Each row is a point on a tangle of strands that fork and nearly touch. The rows are in no order.
In the rows, zero is written as 128.
Two points are linked if the straight distance between their rows is under 40.8. Some points are linked to none.
J_588: 94 138 150 140 138 146 140 168 142 115 119 134 177 125 122 103 143 160 172 154 110
J_62: 179 104 142 103 111 113 109 143 110 123 98 119 98 88 191 155 123 148 127 125 174
J_801: 144 107 104 114 124 153 145 105 115 131 131 136 98 155 100 127 112 106 98 102 135
J_482: 137 149 158 139 144 61 140 143 130 152 143 99 127 83 173 154 116 151 148 142 120
J_737: 118 152 139 139 144 54 160 119 135 153 158 102 124 107 154 151 115 142 141 159 110
J_318: 139 119 151 109 129 97 126 149 125 108 107 106 110 109 183 144 118 156 157 157 144
J_789: 126 83 140 100 124 177 138 141 111 115 122 162 91 163 77 118 116 122 130 78 136
J_20: 86 109 118 106 133 138 185 134 145 93 114 104 131 156 121 117 142 145 164 175 111
J_679: 176 92 141 79 112 117 129 108 91 110 110 108 80 149 164 156 142 135 137 102 175
J_188: 142 166 126 157 106 163 77 119 138 147 131 173 143 122 125 119 121 111 75 105 128
J_981: 116 157 113 150 141 55 156 111 136 173 170 111 139 102 124 143 118 122 123 154 103
J_230: 153 107 135 127 122 148 117 123 98 117 119 139 124 138 136 121 113 142 123 100 154
J_323: 86 152 116 162 142 134 143 165 167 133 126 121 169 124 83 113 158 119 146 143 81
J_478: 108 175 135 162 123 139 115 155 169 149 127 157 165 120 105 112 144 123 119 140 92
J_548: 125 144 119 121 139 79 126 99 131 146 146 107 113 112 138 137 111 115 116 158 126
J_161: 149 165 162 160 112 139 61 151 145 133 116 172 150 109 159 123 114 143 116 119 134
J_781: 135 94 114 76 126 158 138 103 112 125 136 144 70 174 78 139 120 87 106 84 143
J_716: 158 167 156 157 109 138 56 141 139 137 119 168 142 107 162 127 113 136 101 112 139
J_890: 94 154 145 153 146 120 153 164 153 139 135 130 180 119 114 109 154 150 164 155 91
J_157: 102 134 155 124 146 81 165 145 137 123 136 107 132 128 156 129 121 158 175 178 110
J_751: 130 178 131 167 112 144 82 134 156 158 134 173 153 108 115 115 120 111 86 127 109
J_915: 148 124 103 122 126 117 122 88 114 134 133 121 105 129 133 129 107 107 89 129 141
J_69: 124 86 127 75 125 166 143 117 118 115 129 152 72 177 75 133 122 100 118 86 139
J_582: 103 118 133 96 139 101 154 112 123 103 129 85 119 142 159 135 136 141 160 172 131
J_805: 104 129 101 98 145 78 150 78 124 142 152 77 115 127 133 152 138 105 124 168 123
J_169: 162 112 154 119 126 117 97 162 113 115 98 123 127 85 185 148 128 162 149 130 161
J_411: 95 124 111 138 138 135 161 152 149 116 122 116 144 123 96 106 130 128 147 160 102
J_109: 144 135 144 128 136 101 103 131 120 130 128 111 129 95 161 132 113 138 136 136 142
J_449: 114 99 148 136 126 165 136 157 115 93 104 147 158 143 135 109 132 172 166 127 138
J_647: 158 90 142 82 120 128 133 105 93 109 116 120 88 174 141 143 131 134 136 102 161
J_607: 126 151 143 140 145 105 111 129 130 143 143 122 153 100 143 124 125 137 138 142 123
J_928: 116 163 125 148 133 134 110 127 149 152 138 139 162 111 110 120 145 114 112 138 108
J_383: 120 96 117 123 124 175 158 152 124 108 124 149 96 162 64 113 127 108 134 80 126
J_106: 129 152 145 145 118 154 91 133 134 126 123 158 160 126 141 118 132 138 118 122 131
J_724: 96 144 117 150 146 98 162 146 149 152 143 115 156 109 98 117 136 129 145 162 90
J_681: 154 110 147 107 122 103 117 151 120 111 101 110 106 101 189 148 120 153 147 148 157
J_867: 154 121 107 126 123 172 107 105 101 154 144 154 112 136 86 128 120 89 78 63 142
J_264: 130 172 123 171 109 163 85 143 153 152 125 179 151 112 106 110 117 111 81 117 112
J_957: 131 106 95 111 123 156 162 108 125 122 127 129 95 163 93 130 124 99 108 109 128
J_653: 156 102 139 127 121 138 113 130 103 111 113 132 120 132 147 125 113 149 132 108 157
J_201: 156 136 163 131 123 135 77 160 127 117 100 142 145 99 186 145 142 157 145 116 152
J_116: 117 107 148 140 121 181 128 158 117 101 107 157 161 147 129 110 139 163 154 113 134
J_7: 109 145 124 146 124 168 123 146 146 123 120 145 163 126 107 111 145 129 125 128 112
J_2: 132 181 149 157 138 86 109 123 146 167 157 136 160 100 151 139 139 134 124 127 105
J_525: 132 127 126 125 132 109 124 115 123 121 129 114 122 119 145 124 108 133 125 147 137
J_120: 173 135 139 121 124 99 83 121 116 141 125 107 113 72 171 146 116 128 107 118 159
J_425: 117 165 114 149 131 124 106 119 150 164 144 137 160 106 104 124 145 102 102 134 108
J_489: 91 108 92 116 131 142 188 128 150 94 116 100 118 159 100 123 148 117 147 155 106
J_988: 103 100 94 109 129 154 189 120 138 96 119 107 111 168 98 125 148 114 140 136 116
J_54: 128 111 101 112 126 141 156 99 126 119 126 120 111 154 120 126 123 117 112 134 130
J_733: 122 138 86 146 131 129 118 110 141 155 145 123 144 103 90 123 129 86 94 130 113
J_703: 105 110 85 154 126 159 169 149 142 96 119 120 116 152 72 111 132 98 131 114 106
J_403: 116 97 151 135 130 153 135 164 114 89 102 142 155 138 147 110 127 176 178 139 139
J_490: 136 116 135 135 120 173 115 131 110 120 121 150 146 140 121 115 130 141 122 97 141
J_738: 108 111 98 152 127 171 160 154 137 99 116 128 130 141 77 108 135 112 134 110 112
J_936: 142 157 172 141 127 127 80 165 142 124 111 152 155 109 180 135 136 156 152 131 131
J_896: 105 130 129 119 140 99 154 124 136 124 134 110 127 129 138 122 120 138 147 174 116
J_599: 167 132 129 129 125 114 88 108 108 133 131 115 118 99 155 132 113 121 102 112 157
J_102: 172 106 149 108 119 117 101 158 111 122 96 124 113 79 191 151 125 157 136 129 171
J_397: 119 118 117 100 135 107 146 95 121 113 130 95 113 142 149 134 131 128 129 157 135
J_705: 111 104 150 119 134 121 148 160 127 86 105 123 135 139 163 118 117 171 183 167 132
J_744: 124 126 101 106 131 105 137 79 123 129 137 98 108 134 137 139 124 108 107 152 134
J_898: 110 145 139 131 144 69 158 125 137 145 151 107 128 117 143 135 117 138 146 167 106
J_809: 168 117 129 105 113 106 115 108 112 115 115 105 89 120 173 146 120 130 115 124 164
J_163: 106 151 112 141 140 59 162 112 142 167 163 110 132 113 120 141 121 119 125 164 100
J_160: 153 159 141 134 137 86 87 112 124 159 147 111 131 78 155 143 119 120 110 123 136
J_815: 120 128 74 122 125 106 139 84 143 151 146 108 110 126 104 138 122 81 91 152 112
J_633: 123 122 74 111 124 113 140 72 134 143 143 105 106 135 115 142 128 81 89 146 122
J_842: 131 97 99 85 127 160 152 105 122 123 138 135 72 178 69 138 133 72 112 86 135
J_348: 109 148 88 131 132 57 152 97 147 179 170 107 125 114 109 150 122 97 106 162 102
J_826: 127 128 89 156 119 177 127 134 130 129 136 140 123 140 70 121 143 79 98 75 117
J_816: 124 161 126 154 144 51 149 113 130 169 169 106 139 92 142 152 116 133 124 144 107
J_354: 145 135 142 120 133 88 111 125 125 129 128 104 112 96 166 138 111 134 131 145 142
J_207: 160 162 149 141 120 127 62 119 131 138 127 143 141 102 164 135 128 125 104 111 142
J_524: 124 172 146 164 113 151 92 155 158 142 124 176 162 116 121 105 123 134 112 134 110
J_341: 96 132 86 143 136 101 158 131 161 146 139 107 130 120 81 125 129 98 126 161 91
J_557: 102 149 102 129 138 56 165 99 145 168 167 101 126 123 120 151 126 109 121 171 100
J_164: 153 173 132 157 111 144 61 111 137 151 133 167 141 112 137 125 118 110 75 109 134
J_745: 113 158 89 155 129 115 112 118 158 174 150 123 154 102 82 130 144 79 98 129 95
J_396: 118 148 148 140 150 94 129 137 132 143 145 120 152 100 143 123 125 143 151 149 114
J_335: 103 100 97 125 125 162 191 143 143 84 111 119 103 180 83 119 145 112 149 120 112
J_999: 124 122 90 140 126 152 140 121 131 129 129 125 130 124 93 115 123 104 104 121 121
J_206: 122 86 159 122 121 189 127 158 104 113 113 170 129 160 101 114 137 152 149 77 135
J_580: 84 109 98 99 142 125 186 113 139 107 128 83 126 146 112 131 153 118 151 172 111
J_332: 118 135 109 114 134 92 135 90 132 138 140 105 114 126 135 135 119 111 113 162 124
J_505: 158 89 163 107 120 159 91 133 82 128 120 164 103 152 113 128 116 136 124 65 161
J_313: 146 129 80 131 124 112 109 76 121 159 147 120 113 110 114 133 106 80 67 127 134
J_284: 122 106 111 109 125 144 162 112 123 108 119 121 112 158 124 121 124 131 127 137 131
J_77: 111 163 90 164 122 122 105 126 169 170 144 129 155 108 79 132 150 73 96 125 90
J_919: 151 149 149 137 124 130 74 128 126 127 125 135 145 104 165 134 131 135 120 116 144
J_281: 168 127 134 133 120 132 86 112 103 129 124 124 125 109 153 130 117 126 106 99 161
J_111: 146 81 152 81 121 145 130 118 98 108 110 147 85 181 118 136 119 137 138 95 154
J_884: 125 103 126 124 125 149 149 132 118 104 116 133 128 147 127 112 113 148 138 133 135
J_452: 136 173 134 150 143 75 106 109 132 174 166 121 151 86 141 143 131 122 113 127 117
J_970: 115 100 92 108 126 154 182 114 134 107 124 113 102 168 94 129 143 103 129 122 121
J_292: 122 158 139 141 140 116 107 126 135 147 143 131 160 104 132 122 133 131 130 139 117
J_700: 104 135 86 109 133 80 149 80 142 159 157 93 116 126 115 150 134 90 112 167 112
J_555: 86 113 97 110 136 132 188 126 149 103 120 94 124 154 105 124 148 120 151 170 104
J_146: 146 143 171 137 126 131 79 169 135 116 101 150 153 107 184 139 141 161 156 126 141
J_536: 155 111 121 106 119 125 130 98 106 116 123 118 94 153 145 135 117 127 111 118 154
J_530: 117 93 115 113 123 170 169 141 128 104 122 145 88 173 71 120 127 107 133 92 125
J_382: 134 177 164 152 128 119 87 145 152 144 132 157 159 112 156 124 129 143 133 133 116
J_203: 139 110 138 104 121 109 132 119 117 101 114 102 105 136 173 140 124 145 142 148 149
J_785: 131 129 91 135 129 124 124 98 128 146 141 123 124 113 107 124 113 97 91 136 125
J_148: 115 131 123 96 145 65 141 85 118 136 149 66 107 115 157 161 136 115 132 162 136
J_121: 172 123 137 121 118 160 78 105 87 149 136 156 111 139 115 131 118 113 84 56 160
J_578: 132 162 142 152 145 55 138 121 130 167 163 105 139 83 155 154 120 141 132 135 112
J_80: 147 84 146 81 122 140 141 112 96 105 112 132 89 184 130 138 127 140 142 102 156
J_621: 127 176 162 158 125 129 98 153 156 142 130 164 164 116 146 117 130 147 136 140 110
J_944: 129 185 141 165 139 73 125 121 143 172 168 128 164 92 151 150 139 137 121 126 102
J_938: 100 140 128 126 144 84 164 127 142 138 143 111 132 122 128 125 124 135 149 176 105
J_187: 131 158 114 124 136 45 125 85 131 169 166 98 104 104 143 162 113 104 100 151 125
J_367: 123 163 107 147 132 118 99 106 144 172 151 133 155 101 104 129 137 93 95 132 110
J_722: 123 132 98 145 128 153 122 120 131 137 132 131 144 115 96 118 132 103 102 118 119
J_156: 84 118 125 112 138 121 183 142 148 104 121 107 134 147 120 116 136 145 167 183 104
J_159: 124 116 113 139 122 189 132 150 123 122 130 154 117 150 68 116 142 100 115 63 124
J_955: 116 109 128 132 129 151 146 141 123 105 115 132 144 135 123 106 118 151 145 142 130
J_854: 102 104 92 146 125 158 181 152 145 87 114 119 106 169 73 115 136 103 141 117 106
J_755: 104 135 152 135 148 92 160 153 137 128 135 115 146 118 146 118 119 161 175 171 109
J_832: 169 89 144 74 118 122 126 104 88 110 114 114 79 164 147 152 137 133 134 96 171
J_96: 104 112 149 110 135 112 154 146 130 91 113 110 129 142 164 124 124 164 180 174 130
J_792: 117 153 90 150 135 100 120 113 149 180 160 118 150 96 88 132 133 87 101 137 101
J_346: 139 98 141 90 122 110 141 131 110 91 104 92 101 135 188 151 143 154 162 149 159
J_67: 135 107 127 110 124 127 140 114 115 104 118 118 112 151 149 125 116 141 131 139 142
J_253: 147 167 145 169 107 158 67 139 138 141 124 181 148 112 137 112 110 130 90 111 132
J_501: 159 100 146 108 116 112 122 148 113 101 94 117 100 116 184 147 122 156 147 135 163
J_41: 100 173 130 168 127 137 123 165 178 147 124 150 164 124 93 114 150 119 124 140 81
J_753: 150 158 148 162 102 164 68 135 132 134 120 183 143 124 145 116 113 134 91 100 138
J_646: 93 140 109 145 143 86 175 142 153 153 145 111 144 116 99 123 132 125 142 168 89
J_136: 158 101 143 126 119 128 112 136 101 105 106 130 115 125 162 130 114 154 139 113 163
J_881: 172 120 143 110 117 104 101 137 116 127 110 110 103 83 182 147 116 140 122 129 164
J_487: 122 117 90 119 124 133 152 103 134 126 129 118 112 142 111 126 121 105 105 141 121
J_83: 107 122 84 144 130 131 153 130 149 128 128 112 127 122 86 118 129 95 120 145 105
J_309: 131 138 157 137 137 122 100 149 127 119 123 129 153 106 163 126 131 152 157 136 135
J_520: 164 134 152 140 108 162 73 125 107 126 119 162 133 136 152 133 129 138 104 79 157
J_577: 104 108 73 133 123 145 181 123 150 99 123 103 104 164 82 128 145 85 131 129 105
J_807: 111 170 103 166 121 133 106 133 169 164 136 143 155 115 89 127 149 86 97 127 91
J_639: 133 173 137 158 146 64 124 115 134 173 170 116 152 85 150 152 132 134 121 126 110
J_535: 142 106 100 116 124 167 134 120 113 140 140 151 87 149 65 128 116 80 93 72 136
J_491: 163 124 133 117 121 169 81 106 90 154 141 164 110 142 102 131 121 104 80 52 154
J_317: 107 146 134 142 146 102 142 138 136 145 144 120 155 109 124 115 128 139 147 156 107
J_115: 127 184 132 170 120 128 90 136 164 168 138 170 157 106 109 114 124 110 90 131 104
J_494: 120 184 123 168 121 120 101 136 168 175 140 162 159 113 104 121 137 104 94 135 93
J_923: 89 135 96 140 139 90 175 138 162 149 142 103 134 124 89 128 135 109 139 172 85
J_632: 123 93 118 104 124 166 169 129 124 110 119 141 94 173 89 123 126 120 132 103 130
J_935: 100 127 136 134 142 125 151 150 137 120 127 122 153 118 121 105 124 149 160 166 111
J_488: 136 103 132 101 122 123 142 114 110 97 113 108 106 155 162 134 127 146 143 139 149
J_250: 181 115 127 109 111 111 110 103 103 123 117 114 85 121 164 142 113 126 101 107 167
J_966: 128 106 118 117 124 140 148 118 120 109 120 127 119 148 129 115 114 137 127 135 135
J_279: 113 151 165 145 148 104 136 158 136 135 140 127 170 111 152 120 137 161 175 151 108
J_720: 87 128 128 124 142 111 177 146 150 117 127 113 138 134 117 112 131 146 162 183 102
J_829: 153 88 134 79 122 113 144 109 91 96 111 82 94 141 174 151 144 145 153 126 170
J_196: 151 170 130 148 117 132 62 101 133 152 139 150 142 108 141 130 126 105 78 110 136
J_412: 127 127 93 125 129 119 135 95 131 137 136 120 115 126 114 125 113 102 99 145 124
J_355: 162 182 153 144 128 98 64 117 141 162 141 135 139 87 164 146 131 119 101 115 131
J_105: 144 167 164 152 120 132 74 151 145 135 119 163 153 113 165 125 124 145 130 127 129
J_197: 160 124 115 132 125 147 102 96 99 143 135 136 124 127 122 125 112 113 85 91 149
J_665: 152 147 158 127 139 83 104 141 127 149 133 104 129 75 173 148 122 144 138 133 133
J_728: 131 153 136 143 147 77 118 119 128 156 153 112 137 92 141 136 116 130 127 141 119
J_93: 97 145 151 144 143 130 143 161 142 128 130 131 174 119 122 108 146 154 169 158 103
J_211: 158 120 119 117 122 172 92 106 94 154 145 162 108 140 90 129 118 94 78 54 148
J_627: 136 121 83 108 125 121 139 73 121 137 138 109 103 145 123 138 123 92 88 136 134
J_946: 101 120 104 142 133 152 157 147 144 110 118 121 142 128 92 108 131 125 137 143 109
J_395: 133 173 158 148 140 98 102 133 142 154 146 134 158 101 158 136 139 142 137 131 114
J_787: 187 99 143 108 108 125 108 125 93 119 107 135 85 129 159 144 116 138 120 93 174
J_977: 146 75 159 79 119 154 106 126 91 118 116 163 79 169 102 128 107 126 122 80 157
J_634: 135 144 139 140 125 148 91 123 126 126 125 140 156 119 142 118 131 135 119 119 136
J_171: 132 162 123 163 104 175 89 137 145 141 125 179 143 124 112 113 125 113 80 105 120
J_223: 100 100 120 105 128 145 178 128 133 92 112 112 125 163 126 118 136 146 154 159 121
J_814: 123 88 139 126 124 168 152 149 111 98 108 147 131 156 116 108 122 159 154 113 135
J_515: 115 141 166 143 150 97 139 163 133 130 132 121 159 107 161 126 130 165 181 153 113
J_442: 156 153 122 141 123 136 72 95 118 145 137 138 139 107 140 132 127 107 82 101 144
J_821: 160 121 159 124 126 129 87 164 115 116 94 134 138 90 186 147 140 161 149 118 160
J_162: 107 140 128 105 144 72 152 100 132 136 148 87 113 127 149 148 131 125 140 171 122
J_967: 139 112 131 134 124 160 120 127 108 120 122 140 137 136 125 115 119 141 125 105 143
J_26: 100 131 83 143 130 117 149 130 155 139 134 109 132 117 82 120 128 93 120 152 95
J_431: 122 162 174 150 135 120 108 164 149 132 129 149 169 120 164 126 141 160 164 143 109
J_371: 95 133 147 115 146 80 173 132 139 123 138 99 128 136 154 134 129 153 173 183 110
J_107: 92 165 121 167 134 140 129 163 175 142 124 136 166 128 89 115 158 115 132 139 80
J_75: 125 99 139 90 131 107 148 123 110 90 111 81 110 141 179 146 140 151 169 154 153
J_139: 133 172 129 144 134 109 90 106 138 163 152 137 154 100 130 130 133 111 103 129 119
J_212: 99 124 87 100 143 81 157 76 128 148 158 78 119 126 120 151 140 94 121 169 117
J_208: 132 159 150 157 111 159 85 142 140 129 120 172 154 127 140 115 124 141 111 122 127
J_822: 99 126 127 145 127 179 144 164 141 103 109 138 164 135 100 104 150 143 147 129 110
J_51: 147 112 99 124 122 172 120 117 110 146 144 151 100 139 72 126 120 83 86 64 135
J_416: 81 129 119 133 143 109 182 154 159 124 125 110 139 132 100 112 134 136 160 179 91
J_690: 93 103 93 96 142 124 181 99 128 108 132 81 123 143 118 131 150 116 145 164 118
J_228: 115 129 165 134 149 98 140 169 130 119 123 117 147 111 167 125 121 169 187 163 122
J_556: 94 133 145 104 146 77 169 122 134 121 140 86 123 133 159 144 136 145 170 181 115
J_140: 109 85 137 119 123 160 172 149 122 86 101 139 126 168 127 109 123 170 169 141 131
J_508: 120 110 129 134 120 196 130 153 119 118 126 164 119 151 73 115 146 115 124 63 125
J_170: 115 149 87 142 134 62 145 104 146 184 170 112 135 105 101 143 119 98 105 154 99
J_324: 150 94 139 89 119 115 141 127 103 93 101 99 99 141 183 152 142 153 156 133 165
J_481: 142 100 123 99 123 146 148 106 109 115 120 131 97 172 119 130 119 130 121 110 144
J_811: 150 183 143 148 134 88 79 109 141 171 155 132 143 87 153 147 131 117 103 117 122
J_617: 143 186 134 154 137 78 90 104 140 179 164 132 149 88 144 147 134 115 102 120 115
J_305: 143 162 168 140 134 114 84 152 142 137 126 139 152 100 174 139 136 148 144 129 127
J_940: 138 137 147 135 135 117 99 134 122 125 127 121 144 103 157 126 124 143 142 132 139
J_265: 97 133 143 135 146 106 160 155 140 127 133 118 154 119 129 109 125 153 170 171 107
J_17: 109 93 112 126 126 169 185 150 137 91 111 134 104 172 81 113 133 125 145 110 118
J_991: 121 143 112 147 122 166 111 124 137 135 130 143 152 123 105 117 140 112 101 114 122
J_600: 123 82 148 123 124 181 147 154 107 107 112 160 127 161 104 112 125 157 153 94 134
J_503: 107 120 129 134 135 140 145 143 133 114 122 126 150 122 119 106 121 145 148 154 120
J_769: 116 145 90 144 136 83 132 106 145 176 161 114 138 100 96 133 122 95 104 149 101
J_831: 112 179 113 166 124 116 113 139 173 172 141 146 162 113 94 127 150 101 105 133 84
J_232: 145 122 134 100 123 97 124 113 120 111 118 94 99 120 178 146 126 135 133 147 152
J_652: 119 96 95 96 128 160 179 114 129 108 130 119 91 180 82 134 145 92 133 102 126
J_87: 162 137 143 135 121 137 76 124 114 126 121 133 138 107 161 133 129 134 113 101 156
J_965: 165 119 148 133 116 155 84 123 96 127 119 150 129 134 142 129 128 138 114 77 161
J_150: 165 162 154 149 110 136 54 134 134 134 118 156 138 106 170 138 123 133 101 107 146
J_176: 145 113 89 121 123 150 141 100 116 140 135 135 100 145 94 127 111 91 87 100 134
J_853: 150 75 163 91 122 157 97 133 86 119 115 167 89 160 102 126 107 134 126 72 159
J_963: 156 100 131 83 121 106 135 104 101 105 115 83 92 131 179 155 145 137 138 131 167
J_130: 114 157 132 144 136 131 112 131 143 145 138 139 164 112 118 117 142 126 125 140 112
J_119: 105 128 116 97 145 72 150 85 119 134 150 72 116 123 147 154 136 114 135 167 129
J_307: 126 120 154 119 138 99 131 156 128 107 114 109 123 115 176 133 115 161 171 161 135
J_278: 101 143 130 143 146 112 148 144 144 145 137 122 161 109 109 112 135 136 147 156 103
J_550: 122 105 127 135 123 183 144 146 118 112 117 148 137 146 97 109 133 141 135 99 129
J_388: 140 124 88 134 126 137 124 97 122 146 139 128 121 119 105 124 112 93 83 121 130
J_774: 104 133 142 154 111 191 129 171 147 103 106 162 161 147 109 107 151 150 140 115 112
J_655: 116 90 139 117 125 147 160 146 119 87 104 134 128 162 140 115 120 169 166 144 136
J_987: 143 103 88 85 134 134 152 70 105 135 138 104 94 163 110 145 132 90 99 108 142
J_31: 172 99 135 84 111 113 128 110 102 109 108 99 84 133 181 158 140 139 133 118 173
J_596: 142 142 137 146 108 179 93 128 122 132 125 171 142 141 127 121 133 129 96 87 135
J_706: 113 121 155 135 140 131 125 160 127 105 116 131 160 119 151 113 126 165 177 152 130
J_295: 161 117 133 95 114 99 119 109 117 115 116 93 90 114 181 154 129 131 121 136 162
J_656: 119 123 158 126 142 100 137 160 130 108 118 116 136 116 169 125 115 163 180 165 128
J_236: 134 117 94 102 127 120 142 76 117 129 134 102 103 149 132 139 128 103 98 135 139
J_447: 110 134 87 118 130 91 142 88 143 152 150 105 115 124 113 139 124 91 105 165 112
J_654: 143 119 83 134 121 150 136 102 123 142 137 131 110 131 93 127 113 85 84 104 129
J_366: 115 97 118 132 125 176 164 150 124 102 115 139 126 151 91 107 127 139 141 109 125
J_32: 126 163 146 165 107 167 88 155 150 133 118 182 157 122 124 105 119 138 106 123 119
J_899: 104 141 114 119 140 80 155 105 141 146 149 106 122 123 123 136 124 117 127 173 108
J_622: 136 74 156 73 121 154 120 123 100 110 116 158 79 180 100 130 113 128 131 87 152
J_226: 110 117 108 124 129 134 156 125 137 113 122 120 127 135 116 114 119 130 130 157 119
J_173: 142 159 151 149 144 56 133 133 129 165 156 99 136 75 169 160 120 146 134 132 115
J_59: 116 173 136 159 118 150 104 150 161 144 124 166 160 121 113 110 136 127 112 138 104
J_802: 118 105 113 100 131 133 163 102 119 104 122 107 115 161 135 128 133 132 134 146 135
J_948: 124 146 131 103 138 56 137 93 128 144 152 78 103 110 161 165 128 117 126 157 132
J_343: 169 133 145 113 124 92 92 131 121 139 123 106 109 72 175 147 115 134 118 131 153
J_824: 88 155 133 156 143 129 152 168 161 137 126 125 174 122 96 109 157 136 156 150 85
J_128: 184 95 151 111 112 132 99 127 86 123 109 144 90 134 146 138 115 137 121 79 177
J_907: 127 132 133 138 130 149 111 127 123 123 127 136 155 119 130 114 128 135 126 127 133
J_149: 119 95 128 124 125 190 142 155 117 113 126 158 104 157 65 112 132 116 132 69 127
J_379: 121 98 148 121 129 127 142 158 119 86 102 129 130 141 163 120 118 172 177 156 143
J_625: 117 140 130 140 133 143 114 132 132 130 129 136 161 115 123 112 134 134 131 136 123
J_945: 86 127 109 139 141 121 171 157 157 119 120 111 141 128 94 108 134 129 153 169 92
J_593: 126 85 131 92 124 173 144 132 116 115 126 156 80 170 72 121 118 111 125 82 136
J_451: 112 115 111 140 129 161 150 139 132 112 119 130 141 129 99 106 129 131 130 131 120
J_841: 157 146 150 153 100 166 71 134 120 128 117 179 137 137 150 125 123 139 98 86 147
J_42: 126 139 157 133 145 84 130 148 130 134 133 110 135 100 164 132 115 153 163 152 124
J_687: 121 121 150 142 116 181 116 151 120 107 110 161 158 147 133 114 140 159 141 109 133
J_875: 110 120 143 147 110 198 132 165 132 104 107 169 153 156 109 109 151 154 141 99 121
J_904: 124 161 104 149 136 95 109 103 141 182 162 126 154 95 104 134 134 95 99 135 108
J_5: 146 151 130 152 100 182 88 126 125 141 129 181 134 141 120 120 126 119 81 81 133
J_794: 171 121 120 127 121 140 100 97 93 140 133 134 109 130 125 127 107 116 89 85 159
J_408: 131 148 115 121 137 65 121 89 130 154 154 100 108 105 143 146 112 108 108 155 129
J_908: 114 161 171 151 143 110 131 159 144 137 137 138 176 117 156 122 146 165 173 146 104
J_563: 184 103 152 117 114 142 85 125 83 131 117 148 101 132 135 136 117 133 114 66 175
J_604: 183 109 135 117 111 122 104 118 98 122 115 125 97 119 157 138 112 134 113 98 171
J_266: 99 111 139 106 133 120 161 137 132 94 115 109 127 149 153 120 129 158 169 175 125
J_746: 111 116 131 144 118 193 141 158 128 109 114 153 148 148 97 110 147 139 135 94 121
J_127: 152 136 111 138 124 143 92 96 109 142 138 134 134 115 126 126 119 108 85 102 146
J_680: 118 153 166 143 133 131 103 158 141 122 123 148 168 120 159 121 140 155 163 142 121
J_364: 112 87 136 128 124 172 165 159 120 92 103 145 136 157 112 106 124 165 163 125 128
J_902: 138 136 132 113 130 81 119 111 128 130 131 100 103 107 164 144 113 128 123 153 140
J_336: 130 149 149 136 144 62 143 129 131 151 148 100 121 95 165 149 112 145 144 151 118
J_465: 106 124 130 106 137 104 154 116 130 110 128 100 122 139 149 129 127 141 152 174 125
J_225: 111 87 126 124 122 175 177 157 129 94 107 142 115 166 89 111 129 143 152 109 120
J_387: 115 160 109 166 110 174 108 148 160 132 119 158 146 130 92 118 145 101 94 111 103
J_818: 135 165 165 144 141 99 101 144 140 146 138 129 156 98 167 138 136 148 149 131 119
J_554: 145 99 125 115 124 160 136 120 104 125 125 147 105 155 104 121 109 129 113 91 143
J_523: 129 82 149 107 124 178 134 147 104 116 119 165 107 160 90 115 118 140 138 79 139
J_342: 94 133 136 151 119 188 135 170 151 100 104 150 166 142 101 105 154 146 148 124 107
J_795: 136 128 138 139 112 186 108 134 115 125 121 165 143 146 119 117 137 136 112 85 135
J_636: 127 76 163 109 124 181 120 152 95 113 112 175 113 161 98 115 126 150 149 74 141
J_929: 158 101 160 119 118 165 89 134 86 127 117 164 120 150 124 130 125 141 126 65 158
J_289: 106 103 102 97 137 133 174 99 123 105 127 95 118 154 123 128 142 122 137 155 127
J_215: 113 141 73 162 123 133 116 124 155 153 143 115 144 108 71 127 139 67 99 121 97
J_402: 139 95 144 112 121 122 136 140 113 87 100 121 111 148 172 134 121 163 159 139 152
J_885: 167 134 129 123 124 99 90 107 115 135 131 106 110 89 159 137 109 120 101 121 156
J_934: 104 102 129 105 128 135 167 129 129 88 113 112 127 160 143 120 130 155 162 163 127
J_766: 91 135 133 147 133 165 145 168 150 110 111 130 169 130 99 102 152 144 156 144 102
J_511: 164 99 145 115 116 122 117 147 107 103 96 127 104 118 176 140 120 158 145 121 165
J_362: 115 120 84 144 128 145 148 126 141 128 127 121 128 124 87 116 125 98 111 132 112
J_983: 125 142 157 139 134 134 101 149 131 120 123 138 163 116 155 120 135 152 156 137 128
J_460: 119 88 149 127 127 146 150 159 114 85 100 138 137 152 149 111 119 176 175 143 140
J_189: 130 102 107 114 122 160 164 120 124 116 123 137 101 164 94 122 121 116 119 109 128
J_124: 175 114 131 116 120 146 93 102 86 146 135 145 99 137 113 131 104 113 86 68 162
J_812: 124 95 95 87 131 160 170 109 123 114 134 124 80 180 69 138 143 76 124 90 131
J_644: 111 107 138 93 137 106 155 121 116 94 119 83 118 142 170 140 141 149 170 167 141
J_574: 116 108 103 148 125 176 159 152 129 106 120 135 122 148 73 110 135 112 129 94 118
J_539: 129 139 128 104 133 74 126 95 128 132 139 88 101 114 163 153 122 120 122 158 135
J_571: 175 111 148 126 116 149 86 122 88 129 121 147 116 134 137 133 123 135 112 71 168
J_90: 119 114 103 149 125 184 146 150 126 112 126 141 121 149 68 114 141 100 123 76 119
J_860: 103 136 139 102 145 74 156 112 130 126 142 85 117 130 160 147 134 137 158 174 121

A fork is a point with three links, a tip a point with one. Leave the first point through the second and follow the links. Name the first fork or tip that comes.
J_923; J_646: J_130
J_656; J_307: J_5
J_295; J_232: J_966
J_264; J_171: J_535
J_106; J_208: J_588
J_966; J_884: J_119
J_789; J_523: J_460
J_120; J_885: J_621

A fork is a point with three links. Follow the links from the first point to the second and name the forks in between, in order.
J_265; J_539: J_119
J_687; J_411: J_460
J_625; J_646: J_130
J_395; J_336: J_639, J_578
J_907; J_264: J_130, J_792
